Each row is a point on a tangle of strands that fork and nearly touch. The rows are in no order.
Points whose rows are less than 67.3 apart are linked; no others are. Some points are linked to none.
<423>: [ 17  27  11  -2 -10 -37  -2  24 -13 -39   3 -43 -50  26 -42  46 -11  40
 -16  41  37  28  19  29 -25   7  19  41  21  53]
<846>: [  8  14  -7  17   5  42 -15  18 -24  16  -6  16  54 -43 -23 -11   5  14
 -33 -27 -45  12 -15  43   3 -27 -31 -10 -10 -15]
<1494>: [ -6  -4   8  26   0  24 -11  31  -8 -17  13  39  61 -51 -28  -3 -23  37
 -32 -14 -13  37 -20  57 -30  -7  -5   9   1   1]
<1071>: [ 12  17  29   5 -19  -3  -4  11   0 -21  11 -15 -21   9 -37  24 -22  47
 -29  29  31  38   5  51 -19   7  15  35  20  59]
<1534>: [  0 -42  -9  -7   6 -24  -1 -29  -9   2  -5  35   0  -9  46 -22   6 -32
  29 -24  -1 -33   2 -68  21  29 -10 -30 -14 -51]
<917>: [ -9 -35   4   6   7  20   6  25  18 -28   0  41  59 -27 -70  -7 -27  21
 -18 -41  17  14 -16  65 -22  -8  22  34  22   7]
<573>: [-28 -23 -18 -23   8 -59 -14  -5  -3 -48  10  -4 -39   5 -16  39  18 -22
  35  20   1 -20  12 -12 -19  39  10  19  14 -26]
<1688>: [ -5  -6 -12  14  15 -12  -9  -4 -10 -24   9  54  15 -35   4  -4 -10  38
  -2 -30  10  13  -3  11 -14  -7  -5 -28 -10 -63]
<1719>: [ 12  30 -22   1   7  54  11   0  -2  52 -12 -24  14 -16  24 -28   7  -6
 -19   1 -27  -9   0  -6  33 -48 -23 -13 -15  12]
<1393>: [ -2 -15   4  -4  13 -44   4 -47 -24   9   5  31 -27  -6  68 -10   6  -9
  41  30  -4 -27  13 -83  21  38 -38 -38 -43 -26]
<1315>: [-12  -4   3  11   2 -42  -9 -22  -4  -3  19  19 -33   2  30   5  -3  17
  21  17   6  -1   6 -15   3  17 -16 -27 -22 -33]
<821>: [ -7   2   7  -9 -19   0  22 -12  24  -8  -2 -49 -30  16 -15  24   2 -22
  12  28  30  17  -7  -1 -20  -2  58  28  24  52]
<1145>: [ 12  12  32  27 -33  24 -11  50  -2 -14  17  10  28  -8 -25  10 -23  51
 -49  16  18  50  -9  74 -26   9  -2  29   5  60]
<436>: [-12 -33 -10 -12  14 -12  -5   5  16 -39   1  61  31 -26 -55   9 -17  36
  -2 -66  19   9  -5  52 -29  -7   3   6  23 -35]
<1705>: [-12 -11 -10  11  22 -30 -18 -11 -29 -22   7  61   0 -38  30  -1 -11  47
  15 -15  -5   5  13  -6   7   8 -42 -43 -31 -98]
<1224>: [  4  -4   3  11 -17   5  13 -27   9  30   1 -33 -39  34  50   7  14 -53
  13  17  -3 -26   0 -57  17  12   9 -23 -13  27]
<19>: [-28 -48  -5 -49   4 -18   3 -11  35 -35  -9  20   9  -6 -55  17 -13 -13
  36 -71  23   0  -3  37 -19 -13  36  31  36 -20]
<474>: [  2 -20 -18 -36  20  23   7   1   3  32  -4  16  53   4 -13 -14  -7 -27
  13 -79 -33 -28 -27 -12  13 -46  16  -8  19 -51]
<851>: [-31 -23 -14 -36  13 -60 -14 -15 -12 -57   9   4 -43   8 -10  18  30 -32
  40  17  -4 -36  14 -30 -12  49   0  12   8 -31]
<1259>: [ -4 -21 -16   8   5  -4  -5  -7  -8 -15  -2  50  16 -26  10 -11  -9  16
   5 -41   7   3  -6  -3  -5  -7   4 -28 -10 -65]
<780>: [  7 -15 -23 -40  16  57  28  -1  16  72 -12 -26  39  27 -10 -51   5 -35
   5 -27  -1 -35 -20 -21  24 -48  22   7  20  -7]
<321>: [ 23  29  14  21  -7  43  -6  40   2  20   4 -14  31  -7  -7 -11  -3  14
 -46   8 -28  28  -7  36 -10 -14 -17   5   1  46]
<383>: [-29 -15  -6 -21   8 -51  -5 -38  -4 -22  17 -21 -55   9  19   0  24 -36
  40  40   4 -32  20 -43  -1  40  -3   6   0 -14]
<879>: [-20 -21 -19  -6  18 -48 -12   6   2 -45  10  60  -4 -18 -36  31  -2  39
   3 -41   5   1   0  40 -17  21 -12 -15  -3 -66]
<739>: [  7  23 -18   8  11  39   3   1 -13  30 -13  -5   8 -17  30  -7   5  -5
 -12 -13 -33 -15  -6 -17  22 -32 -20 -30 -21  -7]
<20>: [ 21  21  31  23 -27  22  -6  32   5  -3  10   2   9   6 -12  -1  -9  33
 -47  22   9  47 -10  45 -20   0   6  17   3  65]
<1400>: [-22 -44 -10 -31   5 -13   7 -10  34 -22   0  45  32  -7 -43   2 -16  -7
  29 -81  12   0 -13  24 -21 -23  31  19  23 -28]
<1615>: [  4 -18 -16   0  -1  -2   3  -3   2 -10  -3  38  29  -8  -1 -15  -3  -4
   7 -52  -2  -7 -17  -8  -2 -15  15 -20   4 -48]
<951>: [ -4 -34 -12  -5  20 -32  -5 -36 -24 -11   0  58  -5 -24  52 -17  -3  12
  37  -2  -4 -22  12 -56  18  31 -40 -43 -32 -75]
<311>: [-15   6   8   7  -1 -82 -27 -17 -19 -50  18  13 -48  14   4  30   2  13
  35  29 -27 -14  25 -30  -1  37 -42 -11 -28 -33]
<1031>: [-16 -21 -19  -7  16 -47 -14  -3  -4 -34  17  53 -14  -6  -8  16  -2  35
  14 -23   5  -7   6  16 -14  22 -24 -26 -13 -77]
<149>: [-12  -9   4  -5 -19 -26   2 -37   9   2  14 -39 -47  18  28   7  16 -43
  23  38  16  -8   4 -36  -2  25  20   0   6  11]
<1384>: [ 31  39  18  22 -20  53   2  46  17  24  -1 -36  11  27 -12 -17   3   9
 -57  32  -8  26   3  36  -4  -4  -8  14   3  85]
<1007>: [ -1 -21   0   6  12  24   6  33  15 -16  -6  43  72 -21 -58 -13 -19   6
 -16 -46  -3   8 -23  52 -16 -13  18  27  28  -2]
<667>: [  8  23  14  20   4 -10 -14  -1 -22  11  -3  24  -8 -13  62   6  -4  22
   5  10  -4  14  -2 -29  10  -1 -20 -44 -31 -27]
<1326>: [  1  -2 -14   3   9  -2  12 -34 -18  28 -14  13  -9  -5  84  -4   8 -26
  17  11 -25 -31  13 -94  29  30 -30 -43 -38 -14]
<1034>: [ -1 -18 -11   5   8 -11  -6 -28 -32   3 -14  42   7 -27  66  -3   0  -1
  23  -5 -14 -15   7 -63  26  23 -33 -45 -36 -64]
<54>: [ 14  44   9  40 -30 -53 -18  -4 -25 -27   5 -26 -60  30  22   5   3  32
   0  74  28   8  33 -19  19  21 -31 -20 -39   3]
<1336>: [-23 -43   4 -41   9  -6   7  -7  34 -39 -18  12   9  -5 -71  19 -11  -8
  31 -62  28  -1   1  49 -27  -8  46  41  39  -6]
<999>: [ -4   7   6  15  -8  -2   3  -6  10  -5  14  19   1 -10  -1   3  -8  20
 -14  -2   7  19 -14  20 -17  -7  14  -9  -6   8]
<1126>: [-10   7  11   2  -1 -69 -22 -23 -14 -36  21  -8 -56  18  16  20   7   0
  35  47 -14 -12  31 -40  -1  36 -33  -6 -15 -18]
<1673>: [ -3  -7  -5  23   2  29 -11  21 -13 -20   7  43  62 -49 -33  -9 -14  27
 -25 -27 -17  24 -22  47 -21 -15   2   1   4 -18]
<95>: [ -1   4 -11  12   2   3  -8 -16 -32  10 -15  32  10 -22  72   6  -2   0
  11  -4 -23 -14   3 -53  33  10 -32 -49 -34 -49]
<444>: [-17 -11  -1 -21 -14   6  27 -10  32  -9  -7 -64 -26  21 -12  22  13 -52
  18  27  35   8  -9 -10 -19   0  67  33  34  53]
<138>: [ 19  26  21  23 -19 -50 -19 -10 -27  -1  -4   4 -44  24  59 -12   1  21
  24  62  21  -1  26 -58  27  27 -50 -37 -48  -5]
<524>: [-15 -28  12  15   3  22   1  25  11 -27  11  32  41 -34 -58   6 -36  37
 -30 -16  14  26 -17  78 -27  -5  10  32  12  24]
<1684>: [  2 -29 -13 -11   0  -1  10   3  19  -2  -6  38  42   1 -19 -13  -5 -18
  13 -67  -6  -7 -23  -3  -8 -26  29  -5  11 -39]
<318>: [ 15  22  10  16   5  68  12  33  24  51   0 -48  48   3 -12 -29 -10  -1
 -48  21 -23  23   1  49   3 -27 -19  24  13  50]
<1351>: [  6  23   5  -7  -6 -51  -5  24  -2 -37   2 -47 -53  34 -30  43  -9  30
  -2  37  34  24  23  19 -23  13  20  36  20  35]
<432>: [-12 -14  23  16 -10  20   1  27  11 -20  11  23  33 -26 -48  14 -40  42
 -35  -4  14  33 -17  77 -27   1  11  35  12  41]
<883>: [  8  25  20  17 -25 -36 -12 -15  -2  -3  13  -8 -45  26  26   7   0  22
   9  37  27  14   9 -13   4   8  -5 -15 -13   3]
<993>: [-20 -18  -6 -15 -21  10  27 -21  30  -4  -6 -64 -22  29   4  10  27 -74
  20  20  25 -13 -14 -31 -12   5  67  25  28  42]
<978>: [   0  -17  -20   -4    9   -1   11  -35  -22   19  -17   22   -2   -9
   72  -10   13  -33   21   -8  -17  -40   12 -105   32   34  -24  -41
  -34  -30]
<1352>: [  3   5  -9  20   3  28 -11  12 -20 -13  -3  41  59 -48 -27 -13  -3  16
 -24 -35 -27  12 -23  35  -7 -25  -8 -11  -3 -30]
<1111>: [  4  11  -2  22   6   4  -7  -9 -21  10  -8  25  -2 -18  59   6  -4   7
   6  -5 -16   2  -2 -35  15   1 -16 -44 -32 -38]
<1640>: [  2  14  -4  12   7  70   1  -3 -10  70 -12 -14  55 -30  -3 -43  12   6
 -25  -2 -24   9  -6  34  28 -45 -33   6  -7   6]
<1562>: [ -9 -37  -4 -10  13 -11  -2  11  12 -46   2  54  26 -32 -70  18 -20  40
 -10 -54  24  12  -6  65 -35  -1   8  16  18 -20]
<449>: [ -6  19  16  19 -11 -89 -32   3 -24 -61  15  21 -50  14  -2  34  -3  27
  22  28 -27   1  25 -22  -2  39 -46  -9 -35 -39]
<59>: [-17   6  -4   4   0 -76 -25   8 -12 -53  12   6 -42   4 -25  58  -4  23
  15  15  -7   5  11  12 -13  29  -1  13  -1 -26]
<813>: [ -6 -12   2 -25  19 -26   9  19   7 -39  -1 -36 -39  -1 -53  56 -12  14
   1  13  25  21   6  47 -34   9  43  41  29  31]
<497>: [ -9 -22 -20  -5  22 -29 -14   2  -4 -44   8  70  17 -30 -34  15  -8  47
  -2 -55  12  11   1  40 -24   7 -17 -20   4 -75]
<1629>: [  6 -14  -6 -21  23  24  10  14   8  14  -9  31  71  -4 -43 -20  -7 -12
  -6 -69 -36 -10 -32  24  -5 -35  15  16  29 -32]
<1488>: [-13 -31   2  -8  18 -11   1   6   5 -47   0  34   9 -28 -75  33 -20  43
 -18 -36  30  13  -5  75 -27   8  10  19  17   0]
<1341>: [ 18  42   7  25 -32 -50 -10   1 -17 -26   8 -48 -61  39  13  12   7  25
   5  72  29  10  29 -24   9  17  -7  -1 -16  13]
<256>: [  0 -19   2 -11  14  30   0  22   0   1  -6  44  85 -17 -54 -17 -14   0
  -8 -65 -28   4 -31  41 -12 -30  12  21  30 -27]
<1096>: [  8  12 -15  -8  12  76  24  -5   3  81 -19 -33  43  -6   7 -51   6 -21
 -19  13  -8  -9 -18  -2  30 -50   4  11  -2  15]
<545>: [ 16  30  25   6 -32   9  14   4  14  -5  -1 -33 -29  23 -22  17 -10   7
 -19  36  26  37 -10  18 -15   3  45  36  23  74]
<1221>: [  8  10 -39  -9   5  42  -3 -17 -20  38 -17   3  31 -12  37 -16   7 -12
   7 -29 -24 -40   2 -37  55 -33 -30 -41 -19 -40]
<586>: [ -6  -5 -11  14  21 -19 -20  -4 -26 -29   8  63  15 -48   7  -4 -10  49
   2 -36   2  14   5  18  -9   0 -27 -40 -14 -89]
<1477>: [  7 -21 -15   6  -3   0   6 -13   2   5  -2  14   1   3  29 -10   8 -33
  18 -25   1 -24 -11 -38  10   1  14 -29 -18 -29]
<715>: [  6   1  -2   9  -3   6  17 -32   1  38  -5 -27 -34  29  75  -1  12 -51
  12  17 -14 -37  18 -78  26  17  -8 -35 -25  25]
<763>: [  7  15   3  14   3  67  -8   9  -6  64  -6 -28  57 -26  -5 -35   4   7
 -32   2 -29  16   3  49  18 -42 -36  11  -1  19]
<427>: [ 21  27  24   9 -23 -12  -2  16 -14 -24   5 -32 -28  19 -37  23 -11  48
 -31  47  43  36  11  42 -19   5  21  39  19  66]
<531>: [  5  25 -23   8   6  38   2  -4 -20  27 -14   6  11 -22  48  -1   9  -1
  -1 -17 -35 -20   1 -32  36 -28 -28 -40 -24 -24]
<494>: [ -8 -12  22 -10   8 -11   3   7   5 -36  10  -7 -11 -16 -67  45 -29  42
 -22   1  22  23  -1  73 -30   7  24  38  23  36]
<652>: [  5   1  -9 -13  11  82  20  -5   4  83 -19 -27  54   3 -11 -59  10 -22
 -18  -5  -4 -12 -19  19  29 -43  10  23  13   4]
<161>: [ -7 -45 -15 -18  17 -38 -14 -15  -7 -31   7  64  -2 -20  17 -11  -1  14
  33 -32  -3 -19  12 -20   2  25 -34 -33 -11 -96]
<84>: [ 13  16  28  27 -18  45   2  59  25  12   7 -19  37  10 -26   4 -20  14
 -51  12 -10  34 -11  69  -6   6   3  36  17  76]
<1420>: [  9  -2 -25   6   9  30  19 -13   4  40  -7 -26  -8  17  48  -7   9 -42
   4  -3 -16 -41   4 -52  28 -12  -5 -34 -17   8]
<717>: [-13   8   2  12  -1 -40 -12 -15   3  -9  21  20 -27   1  14  11  -7  32
   7  10  14  11   9   7  -7   8 -12 -22 -16 -29]
<1181>: [ 14  15  21  15  -5 -45 -14 -19 -26  11  -6  18 -36  15  74 -10  -1  11
  25  49   4  -5  24 -71  22  26 -48 -41 -48 -10]
<431>: [ 10  18  13  18   2  67  -4  29  10  58  -2 -47  57 -12  -6 -28  -7   9
 -40  13 -27  23   0  59   6 -31 -27  20  14  38]
<1486>: [ 25  49  -6  14  -5  56 -19  10 -22  41  -9  -5  11 -33  28 -14  17  21
 -21   0 -36  13   9   6  27 -37 -51 -20 -14  16]
<1329>: [-27 -32  -8 -28 -18  -9  10 -36  18   1  -5 -47 -18  25  20 -15  40 -93
  24  -5  19 -38   0 -62   1  21  51  14  25  21]
<68>: [  6 -18 -33 -12  10  10   3 -24 -17  21 -20  12  17  -1  63 -14   9 -36
  23 -27 -24 -48  12 -88  45  18 -23 -42 -17 -42]
<832>: [  2 -12 -18 -43  21  44   6  -9  -4  58  -9   7  52   0 -13 -34  -3 -17
  11 -66 -31 -35 -17 -10  34 -51  -5  -8  18 -48]
<465>: [ -9   6   0  20  13 -29 -14 -11 -28 -10   9  45  -8 -33  42   0 -10  46
  10  -1  -3   9   8 -13   7   3 -38 -43 -31 -69]
<446>: [ 21  41   1  21  -8  53 -24  16 -20  43  -3  -8  31 -40  11 -20  10  26
 -27  -3 -42  24   3  24  15 -36 -60 -12 -12  15]
<167>: [  6   1  34  -5  -5   1   0  15   3 -27  10 -14 -16  -4 -57  35 -33  48
 -26  18  29  33   5  70 -24   6  21  48  29  56]
<729>: [ 32  64  -4  23 -12  41 -23  11 -35  33 -13   6  -2 -26  52  -1  23  33
 -16   1 -29  10  11 -12  28 -23 -58 -31 -25  13]
<1677>: [ 29  52  16  34 -13   7 -19  17 -34  17 -15   5 -23   9  67   2  12  27
  -9  25   2  19   8 -35  19   2 -26 -37 -36   5]
<891>: [-24 -23  -6 -18 -18  -5  23 -34  21   1  -5 -62 -26  28  23  -4  38 -91
  19  19  19 -27  -4 -53  -4  17  54  14  22  33]
<236>: [ -2  -4  14 -21  10 -19  13  14  16 -30   2 -45 -39   2 -47  44 -17  20
   0  20  34  24  11  43 -33   3  48  48  33  53]
<544>: [ 10  16   1  11  -3  15   6 -16  -1  39  -3 -16 -36  28  89  -1   8 -31
   8  22 -17 -32  19 -77  30  11 -21 -43 -23  28]
<1054>: [ 15  19  11  28  -9  46 -26  32 -18  15   6   7  53 -46 -15  -3   0  29
 -39 -12 -50  31 -13  53 -10 -18 -38   1  -7   4]
<141>: [ 18  29  15  23  -7  12  -1   6   1  15   3   2 -16   8  28   1  -3   9
 -18   6  -8  17 -12  -6  -4 -10   2 -25 -20  19]
<61>: [ 14  26   9  12 -12  29  17  13  27  18   1 -22  -9  27  -7   0   0 -13
 -29  11 -14  16 -15   7  -6 -13  22   2  -1  60]
<1008>: [-11   4   3 -22   2 -42   1  19  17 -22   8 -67 -60  35  -2  31   1 -14
  21  55  39  13  19  -5 -27  15  36  33  28  48]
<1399>: [  3  -6 -12  14  -5  13  14  -9   6  14   0  -1 -11  10  29   0   3 -27
  -1  -7  -2 -12 -14 -31   5  -2  15 -31 -16  -2]
<1055>: [ -6 -22  -3   8   5 -27  -1 -25  -1  -6   9  30 -19  -7  37  -6  -1   0
  19   2  10  -9   0 -20   7  18  -8 -34 -26 -43]
<536>: [ -8   2   5  -3 -23   7  22 -18  27  -1   1 -28 -17  12 -17  18   3 -27
   1  13  16  12 -19   6 -10  -1  54  16   9  39]
<801>: [ -5 -33  -5 -16  18 -46   3 -43 -25  -5   8  42 -22 -17  49 -20   9  -6
  42  12  -3 -38  15 -77  19  37 -39 -39 -39 -49]
<626>: [  3 -10  -6 -25  26  66  26  15  25  53 -13 -12  66  21 -43 -42  -3 -21
 -20 -25 -12 -21 -18  37   4 -33  15  35  38   1]
<151>: [ 14  30  24  11 -25  23  15   9  24   8   5 -30 -14  30 -14   7  -5  -6
 -27  21   3  28 -17  11  -8  -1  31  19   9  74]
<386>: [-12 -38   9 -19   2  16  18   2  32 -29 -16  12  20  -3 -79   4 -17 -13
  21 -52  31   2 -13  51 -18 -13  55  54  34  22]
<266>: [  4   6  16  25  -4  34  -7  35   1  -4  12  17  51 -33 -25  -1 -18  25
 -40  -3 -21  36 -24  54 -25  -5  -3  14  -1  29]
<709>: [  5  -2 -10 -13  23  77  19   5  10  66 -16 -16  60   7 -31 -48   4 -16
 -22 -12  -9 -12 -15  31  15 -40   6  19  24  -7]
<435>: [ 23  34  20  33 -26 -51 -13  -4 -30  -8  -3  -9 -50  28  43  -5   2  31
  10  69  27   5  30 -40  28  25 -41 -35 -49  -5]
<67>: [-42 -45  -6 -65   0 -36  -2 -37  23 -23   3 -19 -24   9   7 -26  27 -75
  41 -18  21 -37  12 -49  -5  29  35  21  44 -16]
<1212>: [  7  -3 -14   2   6  31  21  12  16  14 -11   7  32   5 -23 -16   2 -18
 -18 -27 -16  -8 -22  12  -6 -22  22  -2  -2   3]
<1702>: [-28 -23 -15 -35  14 -53  -9 -36  -7 -39  12   0 -52   4   8  -7  35 -38
  41  22  -1 -46  22 -52  -3  47  -7   6   6 -32]
<1292>: [-39 -25 -13 -38  13 -39   2 -18  11 -26   9 -49 -52  15  12   1  31 -56
  27  42  29 -25  16 -37 -17  37  31  21  30   9]
<200>: [  9  -4 -44 -18   7  41   8 -20 -11  47 -17 -12  27   1  41 -26   8 -29
  13 -25 -15 -50   2 -56  59 -32 -18 -30 -10 -30]
<279>: [  3   9   7  14   8  53  27  37  42  33   1 -36  41  23 -39  -8 -15 -14
 -42  10  -8   9 -11  60  -1  -8  12  38  19  66]
<392>: [  6   7 -23   1   7  65  -4 -11 -22  65 -12  10  56 -35 -11 -39  14   5
 -15 -29 -24  -6 -10  27  34 -47 -44  -3 -10 -18]
<1478>: [  8 -14 -15 -15   8  33  29  15  26  23 -11   1  39  28 -38 -17   5 -32
  -3 -46 -13 -25 -25   6   3 -32  28  11  13   3]
<1566>: [ -5 -15  10   9  -2  36  29  18  34   0 -11 -12  30  11 -68   8 -14 -21
 -19  -8   3   2 -25  56  -1   0  50  55  27  61]
<1091>: [-12 -23 -14 -12  15 -10  -7   5  12 -37   5  64  32 -27 -35  -4 -13  33
  -2 -69  14   8  -2  33 -27 -13   1  -7  14 -56]
<1564>: [-28 -17 -14 -10   4 -75 -21   9 -13 -62   5  12 -36   3 -24  56   5   0
  29  12  -5  -3   8   2 -16  39   7  19   6 -34]
<797>: [ -7  13  19 -13   1 -64  -8 -34 -14 -19  16 -37 -67  22  36 -11  20 -26
  40  67   1 -22  32 -71   6  33 -21   3  -7   7]
<1006>: [-12 -30  12  -2  -1  26  22  15  31 -16 -14   9  30   2 -76   3 -16 -15
   2 -33  18   2 -21  57 -10  -7  53  54  30  46]
<132>: [  5 -15  -9 -28  19  41  28  17  32  33 -12   3  52  28 -51 -24   1 -29
  -8 -42 -15 -25 -27  18   2 -31  26  24  29   8]
<402>: [-15 -28   7  -9  10  -1   6   1  13 -40  -3  11   0 -21 -77  31 -20  32
 -12 -17  31  13  -5  75 -30   3  28  34  18  18]
<695>: [  9  -1 -26 -25  16  51   6  -2 -10  49 -16   2  43  -4 -12 -36   7 -13
   2 -50 -24 -30 -13  -8  36 -48 -11  -7   9 -37]
<356>: [ 15  20  23   8 -18 -56 -12 -31 -18  -8   3 -33 -63  36  39  -8  17  -7
  32  71  14 -13  35 -66  20  29 -28 -11 -17   8]
<598>: [ 33  36  11  29 -19  63 -27  34 -15  42   1 -26  40 -27   1 -22  10  30
 -36   7 -32  34  13  44   8 -28 -55  -3  -1  28]
<1154>: [  4   8 -30 -12   5  56  -2  -9 -25  54 -19  16  47 -21   1 -36  18  -1
  -1 -43 -21 -23 -12   3  45 -51 -35 -17 -10 -34]
<480>: [ 30  37  16  25 -14  48  -5  42   6  23   5 -26  16  10  -5 -18  -1  16
 -53  22 -17  28   0  32  -8 -11 -15   5  -1  62]
<847>: [  6  26  14  22   4 -33 -18   1 -29  -3   5  34 -15 -16  48  -2 -10  45
   8  13   7  18  12 -16   9   8 -37 -40 -35 -46]
<713>: [  8  17   5  10   9  59  24  29  35  41   0 -47  39  20 -24 -25  -9 -11
 -45  16 -19   6  -7  49  -1 -21   7  31  15  62]
<197>: [  4  -1  38  17 -24  15 -13  38   0 -22  18  15  17 -14 -37  18 -31  57
 -40  13  22  45  -6  76 -28   3  -1  34  12  54]
<861>: [  2 -10 -40 -13  11  25   6 -22  -9  33 -19  -6  19   5  58 -15   7 -38
  19 -24 -20 -54  16 -84  45   0 -22 -36 -14 -27]
<1668>: [-32 -40  -2 -43 -18 -22   3 -35  19  -7  -3 -31 -13  19  10 -25  34 -91
  35 -22  21 -37  -1 -56   1  23  48  19  39   6]
<278>: [ 12  26 -14  -2   3  63  16 -10  -2  76 -21 -36  28 -10  22 -42   3 -15
 -18  18 -15  -2  -8  -5  35 -56 -11   0 -11  21]
<1176>: [  2  -5  -7   8  -9  13  21  -8  18   9  -1  -8  -4  14   7   2   9 -32
  -3  -9  -2  -7 -21 -15  -2  -9  28 -16 -12   9]
<591>: [ 33  63   8  30  -7  25 -21  22 -33  21 -16   4 -18  -3  61  -3  19  28
 -17  14  -9  15   8 -29  16 -13 -37 -36 -26  10]
<350>: [ -2   9   0 -12   2 -53  -2  22  10 -34   8 -57 -62  33 -12  46   0   2
  17  44  32  15  21   0 -27  17  27  31  28  38]
<551>: [  1  34  10  25 -18 -80 -29  12 -25 -52  16  13 -42  17  -7  36  -4  50
   6  23  -7   9  26   4   2  27 -34  -8 -26 -26]
<351>: [  8  33  14  15 -29 -43 -11  -8  -6 -14   8 -30 -52  36  14  11   5  18
  10  54  28  15  20 -16   2  13   0  -2  -1  12]
<73>: [ 17  17  23  -7 -16   8  19  10  18  -9  -5 -51 -33  27 -34  26 -13   6
  -9  39  36  36  -1  23 -21   1  54  53  30  80]
<1260>: [-12 -37  -8 -21  -3  -8   9  -2  29 -12  -2  41  37   0 -31  -9  -9 -13
  26 -72   3  -2 -20  10 -14 -23  35  12  19 -29]
<1127>: [  5   6  18   1   4 -50  -2 -38 -25  14  -1  24 -37   5  70 -10   3  -4
  34  47  -3 -13  23 -85  23  30 -50 -37 -46 -15]
<1703>: [-21 -12 -14   3   9 -46 -10 -10   1 -27  17  29 -26  -5  -9  24  -5  31
  10  -6   9   3   7  19 -12  19 -12 -14 -11 -45]
<184>: [ 24  33  20  30 -13  -9 -15   2 -21  19 -14   1 -31  24  70   2   4   8
   0  31   8   6   9 -51  20  10 -27 -40 -36   5]
<502>: [-21  -8   1 -29   3 -43   6   5  23 -18  13 -69 -56  32   9  21  10 -38
  24  55  40   1  16 -21 -28  17  45  32  30  48]
<477>: [  0 -45 -12 -19  14 -30 -10 -27 -17 -18  -4  64   5 -26  38 -22  -7   9
  39 -36  -8 -23  12 -49  14  21 -34 -34 -14 -93]
<576>: [ 24  29  12  21  -9   4  -1  -8 -15  26 -10  -5 -32  34  83   3   9 -12
   4  31  -4 -10  14 -68  23  15 -27 -42 -32  18]
<27>: [ -3 -22 -11 -35  30  21  14   8  17  28   1  27  65   2 -32 -16  -6 -25
  11 -83 -36 -20 -36   7  -4 -39  24  11  29 -42]
<1561>: [-21   9   7  -9  11 -84 -14 -18 -18 -57  17 -10 -62  10  12  17  17 -23
  40  49 -24 -24  26 -65 -14  44 -26   7 -15 -11]
<1309>: [ 10  26  19  25 -15 -18  -9  -6  -2  10  12   5 -32  15  30   3   1  13
  -3  16  10  20  -5 -13   1   2   3 -27 -18   6]
<522>: [-17  -2   8 -12  -3 -50  -6 -39  -2  -9  19 -30 -56  17  31   0  18 -30
  34  52   8 -18  22 -50  -2  34  -4   1   3  -2]
<778>: [ -8 -12   6   6 -22 -12   6 -40  10  14   7 -36 -39  23  35   5  23 -54
  17  27   7 -18  -5 -52   3  21  25  -6  -4  17]
<751>: [ -2  -2  -5   7 -21   7  18 -18  26   5   4 -15 -18  18  -3  12   5 -28
   4   3  10   2 -19  -3  -6  -3  41   2  -2  24]
<1459>: [ 10   1 -12   8  16  41  15  20   4  12  -9   7  48  -8 -31 -17   1  -7
 -28 -24 -25  -4 -23  22  -5 -25   6   1   3   1]
<1369>: [ 24  32  33  31 -41  25   1  31  -6  -7   1 -17  -1  22 -25   6  -8  34
 -54  47  25  47  -5  53 -15  11  13  35   2  82]
<1538>: [ 11   7  21 -17  -1  -8  16  16  19 -23  -1 -57 -46  19 -38  33 -15  11
  -3  39  43  32   8  32 -31   5  54  53  34  73]
<187>: [ -9  22   8  12  -9 -79 -24   9 -16 -48  17   7 -40  16 -20  53  -8  39
   7  15  -5  14  18  14  -8  26 -17   3 -11 -24]
<1136>: [-38 -31 -14 -54   9 -45  -4 -24   9 -35   4 -25 -41  12   9 -15  35 -61
  33  19  22 -40  15 -47 -11  39  27  21  35 -10]
<1261>: [ 22  32  10  18 -10  26   7  13  10  21   3 -11 -17  19  21  -3  -2  -8
 -26   7 -13  16  -7  -6  -5 -16   6 -18 -13  36]
<981>: [-11 -34 -17 -12  14 -40 -13 -10  -2 -30  11  58  -5 -14   0  -2  -3  21
  22 -38   7 -12  12   1  -4  20 -23 -32  -6 -90]
<673>: [  7  13 -11   8  12  51  -3  15 -13  24 -14   4  47 -29 -18 -21   3  -2
 -30 -20 -35  -4 -16  26   5 -34 -19  -9  -7  -9]
<493>: [-13 -22  -5 -27  27 -39   1  25   4 -50  -5 -27 -37  -3 -61  59  -6   8
  11   1  23   9  -1  52 -40  21  51  37  25  19]
<965>: [-32 -25 -14 -35   3 -29  11 -12  23 -22   3 -57 -47  18   9   8  21 -55
  26  41  40 -15  10 -26 -21  22  51  28  34  27]
<263>: [ -3  -5  12  14   3  42  31  31  39  12  -6 -21  41  13 -56   5 -16 -21
 -33  -5 -10   1 -23  60  -1   1  36  50  24  66]
<643>: [ 26  28  17  29 -16  52 -26  46  -9  23   1 -13  47 -28  -8  -7  -2  31
 -42   2 -39  37  -2  51  -8 -16 -42   5   0  23]

A fork is a point with three links, a tip a point with one. Leave the first point through the second and follow the links. Name the first fork or tip that comes.
<536> / <751> => <1477>
<1702> / <851> => <1561>
<1677> / <184> => <522>
<278> / <1719> => <1326>
<1071> / <167> => <1031>

Follow the links from the first point to the second, and from the first to the third. Name the last point that the two ways share.
<1486> / <480> / <1478> => <643>
<1702> / <356> / <184> => <522>
<1127> / <161> / <465> => <951>
<446> / <1673> / <626> => <846>
<667> / <497> / <1181> => <951>
<729> / <480> / <1673> => <643>

Name the points in between on the shortest way along the links from the first point to the second, in order.
<879> / <1562> => <497> > <1091> > <436>
<847> / <879> => <667> > <1111> > <95> > <1034> > <951> > <477> > <161> > <981> > <1031>
<891> / <821> => <993> > <444>
<1615> / <847> => <1259> > <1688> > <586> > <1705> > <465>
<576> / <846> => <184> > <1677> > <591> > <729> > <1486> > <446> > <598> > <643> > <1054>
<187> / <1224> => <59> > <1564> > <573> > <851> > <1702> > <383> > <522> > <149> > <778>
